Each row is a point on a landscape with many valleys, with its height.
A ball rolls from a point to the lowest of its 2 nearest points, and stops where none of them is lower. Distance is the straight distance between rows; heights are no part of it.
<31>: [ 34 -45  29  31  -2  -2   8 -25   1 -30  11 -16 -33  13  29 -30  -4 -26
 -20 -12  16  36  24  -6 -14 -15   1]  height 2.98
<1613>: [  2   4  10  -3   9 -55   6   5  10  30 -34  -1   8  -2  36  22   4   4
 -13  12 -19  30 -32   5  -8  -7  16]  height 4.43
<142>: [  6  22 -35  -5  19  15  20  -1 -52  -4   4 -22  28   3 -32 -10 -21   6
  18 -41  -9   3  12 -26  19  20   6]  height 6.08
<1281>: [-18 -48  26  -7 -16  -3  16  -9 -11 -16  -2  -2 -41  -6 -20   6   6  -3
 -41  14  28   8  -6 -11   0   6  -2]  height 1.98
<834>: [-22   3  -2  12 -14  38 -28  14  49   0 -15 -16  11   7 -22  20  26  -4
  26 -24  16 -29 -28 -15  30  -1  -2]  height 6.86
<688>: [-12  40   2   7  22 -35   2 -13   3  24 -10  -7  41   6   7   3  40   5
 -11 -18  18  30 -30  -4  -2   8   6]  height 2.79
<1582>: [ -4 -45  32 -17  20  26 -43 -30  -9 -12   0   6  -7   3 -40  15 -25  33
 -13 -21  -5 -16  17   8  -1   6 -10]  height 1.90
<28>: [ 21  38 -11  43 -14  -6  27  32   9  -4  26  20  51  11  14  -9   1 -33
  18   0   6  -9  15   2 -18   8   0]  height 0.95
<475>: [  0  23   1  30  -4 -22  18 -10 -20  31  14   2  49  -1  17   3  23  -4
  -6 -19   8  24 -18  11 -17  24  -9]  height 3.13
<658>: [-34  -4 -13 -12  -1  15 -25  16  25  23 -11  22  47  12 -14  12 -19   4
  13 -23 -38  -4  17 -43   8 -10 -45]  height 5.79
<1714>: [-10 -40  55  11 -22 -21  -8   3  25  -8  17  18 -36   9 -12  28 -18   7
   8  25   1 -15   3  28 -37 -11  21]  height 2.70
<126>: [ 18  36  -6 -10  39   4  -1  -6 -31  11 -18   4  48  18 -13 -13   2   5
 -31 -17   3   4   9  -5  18  -4   5]  height 3.33
<1571>: [ 33 -28  -9  -7 -19  19  25  22   2 -54   4  -1 -22 -19  16 -38  -4 -15
  -2  21  10   5  24 -23  -2 -22   8]  height 0.96
<1173>: [-14   1  -5 -11 -10   3  29  -8 -41   6 -10   0 -11  -6  16 -24  20  -6
 -46  25   3  21  -6  -3  -3  20  -6]  height 2.99
<631>: [ -2  31  21   4  30 -16 -45   3  44   9 -26  -6 -19  28 -21  24   5  26
 -21  16   4   5  -5   2  10  37  28]  height 3.37
<47>: [ 14 -27  32  25  13 -17 -28  -7  16 -10   3   6  -8  22 -19   7  -6 -19
  26  24   5 -14 -26  47 -47 -22  23]  height 3.40
<92>: [ 39  -1   3   8 -30   2  -6  -5  16 -37  14  20 -36  -9 -34 -17  -1  -3
  12  -9  -3 -17  27 -29  42  23 -32]  height 0.55
<936>: [  7  31 -42 -13  -8 -16  -1  28  25  14   2 -11  19 -14  26 -11 -19 -30
  23   4 -11 -13  -7  -3   2 -57   3]  height 4.54
<955>: [ -7  -5  -7  19 -28  16  10   9   7  -4  25  -7   5 -22  -5  30  10   1
  11 -13  15 -26  -3   0  15  26 -30]  height 6.58
<1217>: [  5 -29 -28 -11  -2  31  30 -27  24  -8  37   1 -15  -6 -12  -6  -1 -29
   8   6 -29  28 -15 -44   0  21 -42]  height 5.03
<700>: [ 37 -51  21  24  -8   5  19  -4 -12 -23  11  11 -19 -13 -11 -20  17 -29
 -16 -32  34  24  21 -16   3 -21 -10]  height 3.28
<1547>: [-30  31  -4 -35  28 -49   7  20  20  26 -32   3 -24  -3  18  10  19  21
  30  29  39  10   0  16  -4 -39  18]  height 1.45
<369>: [ 34   3   9 -10 -13   2   9 -12 -37 -42 -10  10 -44 -19 -16 -50 -11  26
   3 -35 -10  -6  56 -37   5  10   3]  height 1.52
<1651>: [ 20 -19   0 -17 -24  10  33  19  21 -24  10  15 -29   0  23 -12   8 -33
  -5  42   4 -18  -8 -21   5 -27   2]  height 1.41
<1329>: [ 11 -18 -14  18 -38 -19  21  -2  19 -16   0   7 -27  20 -16 -15 -21 -19
   6 -14 -11   4 -11 -54  24  29 -31]  height 4.01
<252>: [ 38 -45 -27  21   9  30  40   3 -30  -5  16  -1  -1   8 -20 -35  17 -34
  -9 -13  -2  36  17 -25  -5  21 -20]  height 3.74
<342>: [-17  46  13 -10   5 -15 -17 -14  15 -19 -13  -5  11   5  -5  -2  -5  21
   4  -6  45  -6   8 -10  -3 -16  21]  height 1.69
<967>: [ 10  15  -2  16  11  11  31 -14 -43  12  12 -10  11  29   2 -41 -19   0
 -19 -18  -9  -9  25  -6 -11  44  -3]  height 3.72
<883>: [ 29   0   6  14 -22  -6  13   0 -25 -31   8   0  -7 -27 -18 -17 -31  12
  36 -61  16 -13  27 -10   3   7   6]  height 5.02
<880>: [ -6  33 -46  -6   2   5 -12   0   0  12  18 -32  28   2 -26   8   0 -16
  40 -32 -17   2  -9 -19  32  16  -3]  height 5.55
<1015>: [ 28  16 -20  11 -10   2   1  12   4 -18  15  20 -19  22 -40 -12 -24  -3
  13 -23 -21 -33  34 -22  34  35 -28]  height 1.09
<492>: [ -2  11 -18 -11 -36 -23  -1  36  19   7   4   6   6  -6  17  13 -31 -31
  12 -16 -15 -38   0 -14  15 -31  -4]  height 4.77
<663>: [  2  44 -10 -38  14  -3  -9 -13 -30  -5 -35 -20  14   0   7 -19 -25  11
 -15 -16   9   0   6 -14  18 -35  38]  height 2.07
<1319>: [-12  16 -22   9 -24   1  40   7 -43   7  14 -23  10 -26  11  -1  -9 -13
  24 -32  -2   5 -14   4  -4  22  -7]  height 4.02
<1784>: [-10  15 -42  -6  21  26  -1   3   2  19  28  -4  53   8 -19  11   7   2
  36 -14 -33  16  -5 -16   9  18 -26]  height 5.75
<1508>: [ 35  16 -12  10 -11  10  14  13 -35 -32  13  27 -17  -4 -29 -43  -8   8
  20 -26  -8 -12  55 -18  24  32  -6]  height 1.56
<197>: [-38 -19   8  24 -17 -13  22 -22 -22  22   9 -16   4  -3   5  25   3   3
 -12 -12  15   3 -23  18 -25  30 -13]  height 4.03
<297>: [ 14 -22   9  23  23   4 -22 -12 -25 -29  -3   0 -13 -20 -18  -9  -8 -13
  41   5   5  16  11  49 -45 -18  44]  height 1.79
<1466>: [ -9  -6  -4  14  37 -16 -27 -24   8  28 -17 -22  13  -2 -13  39  -9   9
 -21   3 -31  25 -31   5  -4  25   2]  height 6.25
<1662>: [ 20 -31   7 -22  -5  23  17  -7 -15 -29  -4   5 -32 -18 -21  -9  19 -22
 -38  15  30  10   0 -18  22  -2  -1]  height 1.58
<430>: [ 31  25 -24 -17  39 -10   1  11 -20  31 -22  17  40   2   4  -1  38   8
 -32  -3   0  17   6   5  32 -19 -10]  height 3.01
<290>: [ -8  11 -42  -4  -4  26  26 -10   3   2  37  -2 -12   2 -13  -1 -10 -10
  23   0 -23  -3   4 -22   1  35 -51]  height 5.17
<849>: [ 18   5  31  12   8  -7  -9  16 -13   7  -1  44  23   7 -21  10  17  23
 -51   8  25  -7  12  14  -2   6  -2]  height 4.07
<1067>: [-24  39 -27 -26  54  -8 -32   1   6  41 -29   9   6  -9   4  10  62  27
   7   6  15  16  -4   0  26  11 -19]  height 2.29
<798>: [ 29 -18  -2  26  12  27 -39 -14 -18 -35  15  -6 -22  12  16 -44 -10   4
  33  16 -13 -24  37  38 -45   4 -11]  height 1.72
<424>: [  7  55  -3   5  -2  -5   3  18   6 -11   2  -5  30  -1  -1  -4   2  -9
  22 -11  37  -2  11 -21   1 -17  28]  height 2.09
<1592>: [-52 -50   5   9  -2   6   2 -31  -2  11  -7 -18 -49  -1  -9  26  -9  -7
  -2   4  10  22 -12  -1 -12  29 -22]  height 5.42
<1197>: [ -6  -5   0  -5 -17  -9  22  28  30  22   9  -1  10 -20  22  34  25  -1
  18  16   1 -25 -20  14  15 -43   9]  height 4.83
<962>: [  3  20 -26 -11  19  -9  -6  30 -16 -19 -30  -2  14   2   0 -45  -5  -9
  29   9  19 -11   0   4 -15 -60  30]  height 4.16
<1033>: [  8 -27  46  -1  -1   9 -29 -49   2 -25  18  -5 -74  -1 -23 -18 -11   0
   1 -36   6   4  30  -2  15   5 -23]  height 0.54
<1808>: [ 21  40   0   7  30 -42 -12 -16  26  11 -26 -18   0  13  28  28   1  -4
 -21  14  -5  29 -18  13 -12   6  33]  height 4.21
<98>: [ -8  58  10  -8  34 -14 -23 -20  20 -15  -3 -13 -19   5   5  19 -29  31
  15  10  15  -8  -4  24  -6 -19  33]  height 1.25
<412>: [  3  17 -13 -29  -9  16 -36  21  15   0   0 -12  15  -9 -23  14   1  -7
   4 -15  -2 -27  -2 -13  46 -29  -1]  height 2.05
<1296>: [ -5 -33  16  -8 -17  -6  25 -11   0 -17 -16  -3 -28   7  28 -27 -18 -12
 -29  33   5  20   2   0 -46 -17  17]  height 2.06
<993>: [ 10   0  28 -16  23 -34 -15  10  21   9 -26 -15  -8   0  -9  40 -18  22
   2  27 -15   3 -20   9   4 -21  53]  height 1.13
<278>: [-17  36 -27  -2   9   0 -33   1  38  38   6 -15  23   8  -3   0  34  -6
  12 -12  -9  10 -24 -16  27   0 -23]  height 5.41
<439>: [ -8  70 -13   8  15 -17   7  10  14  21  -2  -8  18   4   7  -4  38  -1
   6  -7  49   8   7  -6   4   1   0]  height 2.43
<1156>: [-19   4 -12 -14 -46  -9   5  11  19  20  17  -7 -17 -24  36  24 -21  -4
   8 -13 -24 -46 -22 -12  22 -14 -19]  height 4.98
<659>: [  7  -4  25 -26   5   1  -9  12 -29 -18 -14  25  12  -8  -1 -15 -18  20
  10  16   0 -32   7  10 -21 -57  24]  height 2.18
<743>: [ 28 -27   7   9   8  17 -40 -21 -29 -32  -5  -2 -25  -6  -7 -18  17  -7
  50  10 -18 -27  14  48 -45 -18  15]  height 2.27
<332>: [  9  10  11  39 -13 -10  35  16 -15  -7  15  10  30   3  10  -8 -11 -19
  28 -28  20  -6  24   6 -32  18  -9]  height 1.42
<407>: [ -2  18 -33 -16 -37  14  37  11 -26 -11   5 -22 -11 -20  49 -34  20   1
  -6  22  -4  20  14 -10  -6  10   7]  height 2.39
<683>: [  3 -26  36   2  -9   1  -5  27  10  -3   3  34  16   0 -26  36  33  25
 -27   7  31 -26   4  21   8  -2   4]  height 4.36
<893>: [-49 -47  -2  -7  -3  31  13  -7  -7   1  -6   1 -31 -11 -16  33  17  20
  -3  25   6   5 -14  -5  -2  28 -25]  height 5.26
<68>: [ 20  38  -7  17 -32 -10  15  20  12  -6  17  26   8  17  14 -10 -14 -39
   1   1 -18 -27  28 -11  10  16 -17]  height 1.32
<1464>: [-26 -13  44   3   8 -47  -7  26  47  14 -51  -9  -9  15   2  37   7  25
   9  25   1   4 -27 -12  -2 -15  43]  height 0.37
<1050>: [  9  -8 -17  18  12  20  35 -11 -35   3   3 -15  -9  30  -6 -64  13 -18
 -14  -8  -1  26  24 -33 -13  47 -10]  height 3.89
<114>: [-21 -50  34  -1  10   9 -32 -31   0 -10   9   6 -54  11 -32   3 -16   8
 -23  -8  10   4  24  -2   3  15 -34]  height 1.20
<13>: [ -2  17 -26 -28   8 -37  20  11  16  28 -12 -10   5 -29  30  14  25  -7
  35  21   8  18 -33  17  -5 -56  26]  height 4.51
<245>: [-36 -17  -8 -22  12  42 -12  -1  29  23   2  20   1   5   5  28   5  24
 -11  33 -35 -27 -17 -10  20 -10 -47]  height 6.16
<1470>: [ 21   7  13  49   9  13   4  -5 -14   2  17  -3 -31   7  13  -2  -4 -23
 -19  18   1  38  49  62 -38  23  24]  height 5.91
<157>: [ 13  -6  14  -9 -12   0 -11 -16 -16 -29  -2 -28   4 -22 -11   1 -41  10
  26 -53  24 -15  -4 -13   6  -4  20]  height 4.84
<1643>: [ 12 -26  36  23  11 -22  -4  15  28  -5  13   1 -14  -1 -24  40 -23 -11
  19  38 -13  -7 -10  35 -34 -17  39]  height 3.05
<1421>: [ 11   3  -9   9  14   5  -4  -8   3 -34 -10 -25 -15 -22  -4  15 -31 -10
  25  12   4  20   1  50 -29 -14  61]  height 1.26
<378>: [ -6  -8  20   9  -2  16   4   4 -17 -14  15  12  10 -17 -30  10  -2  14
  -9 -24  32 -20  10   1   0  11 -18]  height 6.43
<1337>: [ 36   2 -19  21 -32  -7   5  17  -1 -33  11  11 -10 -18  -6  11 -36   2
  45 -48 -15 -27  22  -1  41   8   7]  height 5.22
<1196>: [-15 -26  28 -10  27  29 -41 -16   7 -12 -26   2  19  13 -47  11  -2  31
 -21  -9  14 -17  -7  -1  11   6  17]  height 2.51
<621>: [  9  -8  27 -36 -11  12   1 -12 -21 -38 -10   1 -34  -9  18 -23 -34  12
 -29  14   7  -7  30   2 -12 -13  16]  height 1.28
<1375>: [ 24  26 -47   4  12  19  18  15 -41  -4  19  12  19  31 -32 -11 -12  -8
  22 -27 -37 -13  38  -7  26  36  -1]  height 6.22
<1134>: [ 19 -58  11 -10  -5   3   4  -3   4 -23 -17 -16 -53  -2  22 -17 -29 -22
 -39  24 -17  22  13   3 -17 -12  31]  height 2.36
<1239>: [ 25   1  35   2  -8  12 -11 -19 -25 -13  14   9   8   1   1 -13 -27   2
 -20 -27  16 -10  23  12 -14  19  -2]  height 6.28
<769>: [ -3  33  -3  -8   5 -25   3  23  51  23   4  -2   5  -1  15  17  39  -5
  18  17  26 -11 -12  -4  17 -41  12]  height 5.01
<1610>: [  4   7  -5  28  11   4  31  -8 -38  20  18   1  46  19 -18  -9   8  -4
 -10 -30   2   7   4   0 -10  34 -17]  height 3.46
<1200>: [-37 -15  -5 -25  15  22 -27   5  36  43  -2  29  28  -3   6  10   4  22
   3  -2 -38  -3  -3 -21  14 -28 -41]  height 5.99
<1182>: [-25   0   0   6  -7 -52  15   6  -9  26 -10   6  30 -19  39  26  28   6
   7   2   2  19 -42  27 -17 -17  20]  height 4.65
<947>: [-25 -35  25  -9  -8 -37   3  29  -3  33 -36  12   2  -7  -2  47  16  31
 -14  11  -7   2 -17   7  16 -11  27]  height 6.85
<1767>: [-21  -9   2  29 -22   1  37 -14 -33  13  35 -23   4 -10   0   0   8 -17
  14 -22  11   9 -11   8  -9  50 -29]  height 3.79
<291>: [-18 -20 -13 -27  35  29  -9   2 -17   8 -16  16  29  -4 -36  24   0  46
 -19   4 -10  -6  -4   3  13 -12 -15]  height 7.35
<1076>: [-12   3  -2  13  -4  -5   3   8  -4  27  12   8  19 -14   5  34  44   6
 -17  16  -3   7 -32  28  11  11 -14]  height 4.59
<1401>: [-11  38   0   6 -13 -32 -29   6  53  50  -1 -16  15   1  23  -3  26 -17
  14  -2  12   0 -13 -21  20 -21  -7]  height 5.21
<276>: [  9  14   7 -40  -9  10 -13  20  10 -24  -1  10  11 -20 -20   6  15  11
  11   4  25 -19   4  -3  33 -55  26]  height 2.60
<692>: [-38 -19 -13   9  15  26   3 -17  -3  10  -3 -16  47  -7 -22  21   7  22
  21 -19   9  19 -18  -7  -7  19 -11]  height 5.80
<242>: [ 24 -18  34 -12  -9   5  -1 -31 -14 -37   0 -13 -62 -19  -3 -35 -20   1
   1 -28  10   1  36 -27  10 -10  -3]  height 1.10
<1444>: [ 37 -53  10   7   2  15 -21  -9  11 -41   6  -7 -54   8  20 -24  -4 -28
  -6  16  -6  35  37  13 -22 -20  30]  height 2.67
<961>: [-18 -10 -16  26 -37 -24  13   6  22   5  13  14 -11  22 -14   1 -18 -12
  26 -30  -9 -27   0 -28   7  48 -52]  height 4.22
<1201>: [  2 -21   0 -40   1 -18   1  36   5  37 -34   1   0  -3 -11  42  40  25
   5  26   0   9  -7  12  37 -37  31]  height 6.98
<545>: [ 17  10  18  11  26 -28  23   7  -8  13 -25  28  32   6  33   6  -4  17
 -32  16  12   6  -1  24 -22  -8   7]  height 3.50
<1249>: [ 38  -4  16  -5  -2  21 -26 -29  -8 -39  20   4 -29   7  32 -53 -18  10
  12  18 -14  -5  58   9 -41   4 -10]  height 1.27
<702>: [ -4 -29  35   4  21 -24 -24  19  19  29 -33   9   8  15 -24  41  11  30
 -38   9 -20  -1 -24  -4   0   7  22]  height 6.68
<908>: [ -8  17 -28  -2 -21   9  17  -4 -30  -1  27  -9 -12 -11  40 -33  30 -18
 -17  19 -21  36 -19   5  13  19  -7]  height 2.69
<664>: [-17 -32  44   5 -24 -12   5 -19  11  -7  10  -6 -55   0  -2  15 -21 -16
 -18  16  14   1   3  13 -20  15  12]  height 2.35
<970>: [-56 -18   1   5 -21  28 -11  -1  31  12  20  14  13  -2  18   3  -5  12
  15  -2 -34  -2 -21 -28  -2  15 -49]  height 5.24
<1391>: [ 47 -44 -11  25  -8  12  25  11   6  -7  23   5 -15  -3 -14 -16  22 -47
 -17  -8   5  16   6 -14  21   7 -23]  height 3.54
<451>: [  0  -4   4  -2 -10  -2  43   8  -3 -25  -9  26 -21   1  25 -27  16 -12
 -18  42  18   0   2   0 -30 -22  11]  height 1.78
<1552>: [  5  36 -23   6 -38  -4  20  19 -22  19  22 -10  23 -14  32  -4  -4 -21
  16 -10 -34   2  -3   3   9  12 -11]  height 4.25
<190>: [-11  26 -36 -16  36  15  19 -16 -42  21   8 -23  52   2 -14 -11   0   3
  18 -22 -26  23 -14 -12   5  14  -5]  height 5.93
<53>: [  2  27 -24   0 -18 -28 -16  18   7  36   2  26  56  32 -12  -5 -10 -26
 -12 -22 -33  -8   2 -24  21  -2 -33]  height 5.36
<1573>: [  3  -1 -14 -27 -15  21  -2  21  -7   8  16  10  -9 -13  -7  20  -4   1
 -14   5 -12 -35   2   4  34 -13 -12]  height 1.43
<904>: [-20  28 -17 -10 -47 -26  -1  12 -16  24  20   6  -4  -4  52 -37 -13 -19
   2  -5 -46   3  -9 -11  10  -1 -20]  height 4.47
<520>: [-44 -34  12  28  20  13 -23 -25  14  19 -25 -17  22  14 -21  32  -2  18
  -4 -13 -13  18 -24   5 -26  27 -12]  height 6.02
<550>: [  4  -8 -20 -30  -5  31  13 -11  -6 -11  18   0  -6   4   2 -12   4 -30
 -25  27 -30  21 -23 -35  20   6 -46]  height 4.87
<78>: [-10  -2 -42  -8  -3  19   3  -1   2   3  20 -13   3  -5 -32  14 -33  -5
  38 -31 -34 -19  -2 -21  32  21 -36]  height 5.34
<941>: [  5  10   4 -10  -2 -12  23  -6 -30  11 -12  11  16  -8  18   3  -2   6
 -48   6  -2  -2   0  19  -1   4   2]  height 3.25
<1675>: [-37 -34 -13 -14 -31  23   6   5  11   9  12  12 -32 -10  -4  24  35  10
  -6  31  -3 -24 -30   4  21  18 -22]  height 5.09
<1612>: [-48  14  26 -12   0 -30  -6  10  39  16 -40  -4 -13   6   3  27  33  38
  26  19  37   0  -5   6   0 -21  32]  height 1.01
<1025>: [ 25   2  14  28   5  15   2 -21 -11  -9  26 -11 -26   1  18   4 -31 -23
   9 -16   7  12  29  52 -21  19  17]  height 6.03
<1149>: [-23 -18 -14  12 -25  31  -8  16  29   6   2 -15  -2 -13  -5  21   2  -1
  31 -23 -12 -44 -23  -7  30   7 -27]  height 6.71
<1092>: [-22  15  -3   0  -1 -30 -23  11   3  51  17  29  43  12  14 -17   0 -13
  -4 -14 -46  10 -16 -24   5  -2 -49]  height 5.14
<1574>: [  6 -16  14   0   5   8 -30 -33  -2  -8  12 -34 -13 -13 -21  22 -43   5
   3 -39  15 -12   3  13   4  18  19]  height 4.61
<1302>: [ 16 -11   1  27   1  10   4 -15   4   1   2 -22 -51  15  22  -9  -5 -39
 -36  23  -6  34  28  21 -20  28  20]  height 5.81
<1218>: [ 37  22   8 -21  10  10 -19 -11 -28 -18 -15 -12  34   8   5 -41 -34  15
 -14 -29   1   0  20 -16  -1 -12  32]  height 2.45
<1027>: [ 12  22 -10  15  14  -7 -32   5 -13 -29 -30 -15  24  30  16 -52 -13   0
  17   9  15 -20 -25   3 -33 -36  18]  height 3.96
<725>: [-22  16  -9   1 -23 -19  23  -5   0  12   4 -23  29 -24  24  30  10  -2
  20 -21  19  10 -44   9  -8  -8  21]  height 4.85
<1255>: [  2  33   1   5  39 -15 -18  -2   9 -23 -16 -14 -30   2 -15   5 -12   7
  30  33   5  12 -17  33 -26 -15  55]  height 0.75
<668>: [-29   0  -7   8 -12  21   0 -10  46   9  34  11  -8  14   7   5  22 -10
  -3  16 -14   1 -24 -24  -1  32 -58]  height 5.05
<468>: [  1  19 -11   0 -16  17  32  19 -30 -18  -2  -2  10  -7  39 -31 -12   6
  -1  14  13  -5  37  -3 -27  -1   0]  height 2.10
<1766>: [ 17 -28   4  -6 -18  18   4   5  16 -28  23   4 -48 -22 -26 -10  14 -13
  -6   4  21  -9   2 -23  30   7 -18]  height 1.14
<358>: [ 42 -37 -14  18 -38 -12  23  12  35 -21  14   0 -34 -14   1 -17  -8 -39
  -9 -21 -13  -3  -6 -40  25   3 -20]  height 3.78
<1649>: [-23 -20   4   2   8   5  -1 -35 -22  13  10 -22 -45  -1  -8  29 -33  -8
 -18   3 -13  13   0  22  -8  33 -10]  height 5.56
<748>: [ 14  -3   6   4   2  13  -1   8 -30 -38   1  17  11   3  21 -48 -33  21
  12   1   0 -26  37  -6 -36  -5  -6]  height 1.75
<1632>: [-36 -15 -17 -10  -5  13 -31  -1  31  39 -24 -19   5 -13  11  17  41  10
  27  12 -14   7 -49  11  39 -21  15]  height 7.21
<1599>: [-22   3 -18 -18  29  38  26 -17 -25   8  22  20  12  -2 -23   9  -3  24
 -19  15  -7  20  24 -15  -7  27 -33]  height 7.54
<1773>: [ 10 -11  35 -32  -6  -6  -3   3 -24 -20  -8  18 -24   0   9  -4 -41  22
 -14  24 -24 -23   9  28 -25 -26  32]  height 1.73
<1737>: [ 24   2  15  17  14 -10 -34 -18   7 -32   0  -1  10  32 -10 -30 -11 -12
  28  14  15 -20 -35  21 -41 -28  16]  height 3.71
<1522>: [-15  21 -32 -15   3 -14 -31  13  24  14 -15  11  44  30 -28   1 -15  -8
   5 -30 -17 -20  12 -42  29  -7 -24]  height 5.57
<1065>: [ 28  -4  28 -28  -2  19 -31 -23 -17 -30   1  15 -35  -3  16 -25 -12   7
 -15  20 -23 -12  60  25 -14   5  15]  height 0.76
<1407>: [-16 -17  35  14  -6 -15  -2   5  31 -11  -6   8  18  12 -14  17   1  16
  14  -6  48 -13 -13  12 -26 -18  38]  height 5.32
<1780>: [-38  20 -25   4  19  23  -9  -8  15  14 -22 -15  33   4 -16   8  42  16
  20  -5  12  21 -21  -5   7   6 -19]  height 5.61
<1665>: [ -9 -25  -1  26  13  10   5 -32  -7  -3   9 -25 -60  12 -10   2 -14 -37
 -28  -2  -1  45   7  30 -11  30 -11]  height 5.69
<70>: [-12   8  41  -2  24 -12 -39  -8  27  -3 -41   8  -2  25 -28  17  17  38
 -17   5  31  -6 -11   2  10  -3  19]  height 3.00
<496>: [ -7 -13  24  25 -20 -15  10   8  14 -30  13  -7  20 -13  -5   8 -16  -1
  43 -34  50 -21  -7   3 -38 -18  14]  height 5.15
<1220>: [-63 -17  -4 -16 -27  -2  -8  22   4  22   2  12   5  -3  12 -10   3  11
  13 -11 -27 -29 -33 -33   9   1 -57]  height 5.43
<1619>: [-13  10  11  22 -27 -11  58   3  -7  -1  24   5   0 -15  22  -1   0 -16
   8   7  28   7   2   9 -46  13  -9]  height 1.80
<88>: [ 27  -2  13  11  10  11 -11 -20  -4 -18   8  -9   7   0  22  -7 -54  -1
   7  -9   1  -6   7  33 -27   0  24]  height 6.13
<1594>: [  3  18 -28 -17  51 -13 -23  -1  10  32 -10  14  32   8   0   0  55  12
 -12   7   1  36 -17   5  25 -12 -27]  height 2.68
<710>: [-17  34   0 -29  32 -46 -15   9   7  42 -36   5 -20  -8  20  14  43  33
  -2  13  27  11  10   7   7   2   6]  height 1.85
<344>: [ 19  53  -8   9  33   5 -16 -35   4  13   2 -43   6  23 -10  -4 -25   1
 -11   1  10  20  -7  22  13  29  25]  height 4.19
<1369>: [-34 -15  -3  32 -13  28   0  -1  21  17  28  17  14  -3   4  23  47   5
  -4  31  -1  -2 -28  12  -3  30 -45]  height 4.86
<4>: [ 25  18  -2   4  13  13 -11 -36  -7  -6  15 -50  10   4 -14  19 -31 -17
   1 -26   7   6 -10  23   2  27  36]  height 4.39
<1388>: [ 33   9 -41   4 -33  11  20  22   6 -36   1  -2 -19  10  21 -48  -9  -8
  12  14 -11  -2  54 -29  18  24   9]  height 1.65
<206>: [ -7  -8   6  25 -24  -6  44 -23 -12  -4   9 -21 -10   7  31 -27   4 -36
 -19 -10  40  29   6  -3 -37  21  -2]  height 2.08
<812>: [ 19  12  29 -20   0   9   2  18 -20  -8   4  51   0  -6 -13 -10  21  12
 -43  22  10 -29  24  17  14 -17   7]  height 4.34
<254>: [-12   3 -26 -28  30  22  13  -6 -48  12  -9  17  11  -4 -20  10   0  17
 -32  17 -23   5   2   6  17  -1 -22]  height 7.45
<1339>: [-10  -1   3  17  -7 -15  23 -12   9  -5   1 -22  30 -12  17   8 -23  -8
  31 -17  40   7 -24   9 -34 -12  22]  height 5.00
<707>: [-14   9  -6   3  -6  -8 -17   7   4  33  31  19  13   1  25   6  22   0
 -11  14 -42   4 -34   6  23   3 -44]  height 4.88
<1251>: [  8   8  13   1  -3  -3  19  23   8   4   4  27  24 -14  -2  24  20   1
  -5   9  28 -25  -6  23   8 -23   9]  height 4.62
<637>: [-30 -15  22  28  -4 -29   7  -4   0  33  -3   6  12  -2   3  41  25  13
 -31   6  -9  16 -36  24 -29  33  -4]  height 4.30
<354>: [ 27  39 -10  14  23 -10   0 -29 -10  18 -14 -30  28  17  32  -1 -18  -1
 -23  -6 -10  21 -12  13  -5  13  20]  height 3.98
<1455>: [ 23  23  -7  -2 -23  23  15  21  -8 -17  15  18 -13  -7   8  -5   6 -18
 -13  11   0 -21  22  -8  27  12 -18]  height 0.79
<1168>: [  9  -1  48  22  14 -22   2   5   8  -2   0  38   9  17   3  12  -6  11
 -42  24   8  -4   4  29 -32 -14  14]  height 3.76
<800>: [-14  17 -24 -29 -21   1  -2   0 -16   6   9   0  -9  10  26 -42  -7 -32
 -17   7 -48   5 -15 -39  17   5 -32]  height 4.66
<368>: [  2  -9  20 -37   4  -5   0  31   2 -12  -8  29  10  -7 -20  -4   9  22
  27  27  18 -24 -15  11   0 -73  31]  height 2.58
<731>: [  7  23 -24 -19   9 -16  15  20   1  10 -31  -5  24 -21  27 -15   8  -7
  12   8  14   4   0  18  -5 -58  22]  height 4.33
<1120>: [ -1  14   8 -40  20 -26  -4 -11  -4   5 -35  -8  -3  -2   2  13 -26  14
 -17   4  11   3 -14   1  10 -44  44]  height 1.70
<1049>: [ 20  19  -1   6  48  -6 -13 -28 -30  20 -12  -7  33  21   4   2  -9  16
 -42  -3 -29  26  -3  18  -2  22  -5]  height 3.70
<121>: [ 47   8  13  -7   8  16 -27 -16 -18 -43  -1  -3  20   0  20 -42 -42  13
  19 -14 -20 -21  39  -7 -28 -23  20]  height 2.15
<1670>: [ 13 -10  11  28  40  -2 -37   6  20  24 -15 -18  -4  -5 -29  47  16   9
 -23  27 -26  11 -22   7  -1  19  32]  height 6.46
<400>: [-15 -15  -2 -26 -45  -4  14   6  25  -1  21  -6 -45  -8  17  16  10 -10
 -11  22 -10 -27 -32 -21  22  -7 -22]  height 5.19
<162>: [ 37 -27 -44   3 -24   4  20  31   2 -58   6   0 -16  -7  14 -54   3   8
  27  10   8  17  47 -43 -13  -1  17]  height 1.33
<1618>: [-33 -25  -6 -18  10  11 -14  24  26  38 -50   0  -6   6 -10  31  60  19
  17  22  -5   8 -27   5  37 -16  15]  height 7.10
<1242>: [-30 -24  -7 -22  21  48 -22  14  20  18 -38  12  22  -1 -26  32  27  27
   0  11  -3  -7  -8   3  28 -12   5]  height 7.22

Call two points neighbours if one is among the 2 nearest of the other. Go from one point of each pair to the other, from neighbour to neighbour, staying as low as possible. Name the highest point that can't be avoided.
<1255>, <1065> -> <743>
<1033>, <1675> -> <400>
<1033>, <92> -> <1508>
<1255>, <1455> -> <276>
<28>, <1455> -> <68>
<748>, <1464> -> <1218>

For each start below, name the point where the ball stops.
<1201> -> <849>
<955> -> <1675>
<1050> -> <1255>
<1329> -> <1571>
<1784> -> <1767>
<1200> -> <1767>
<1407> -> <1464>
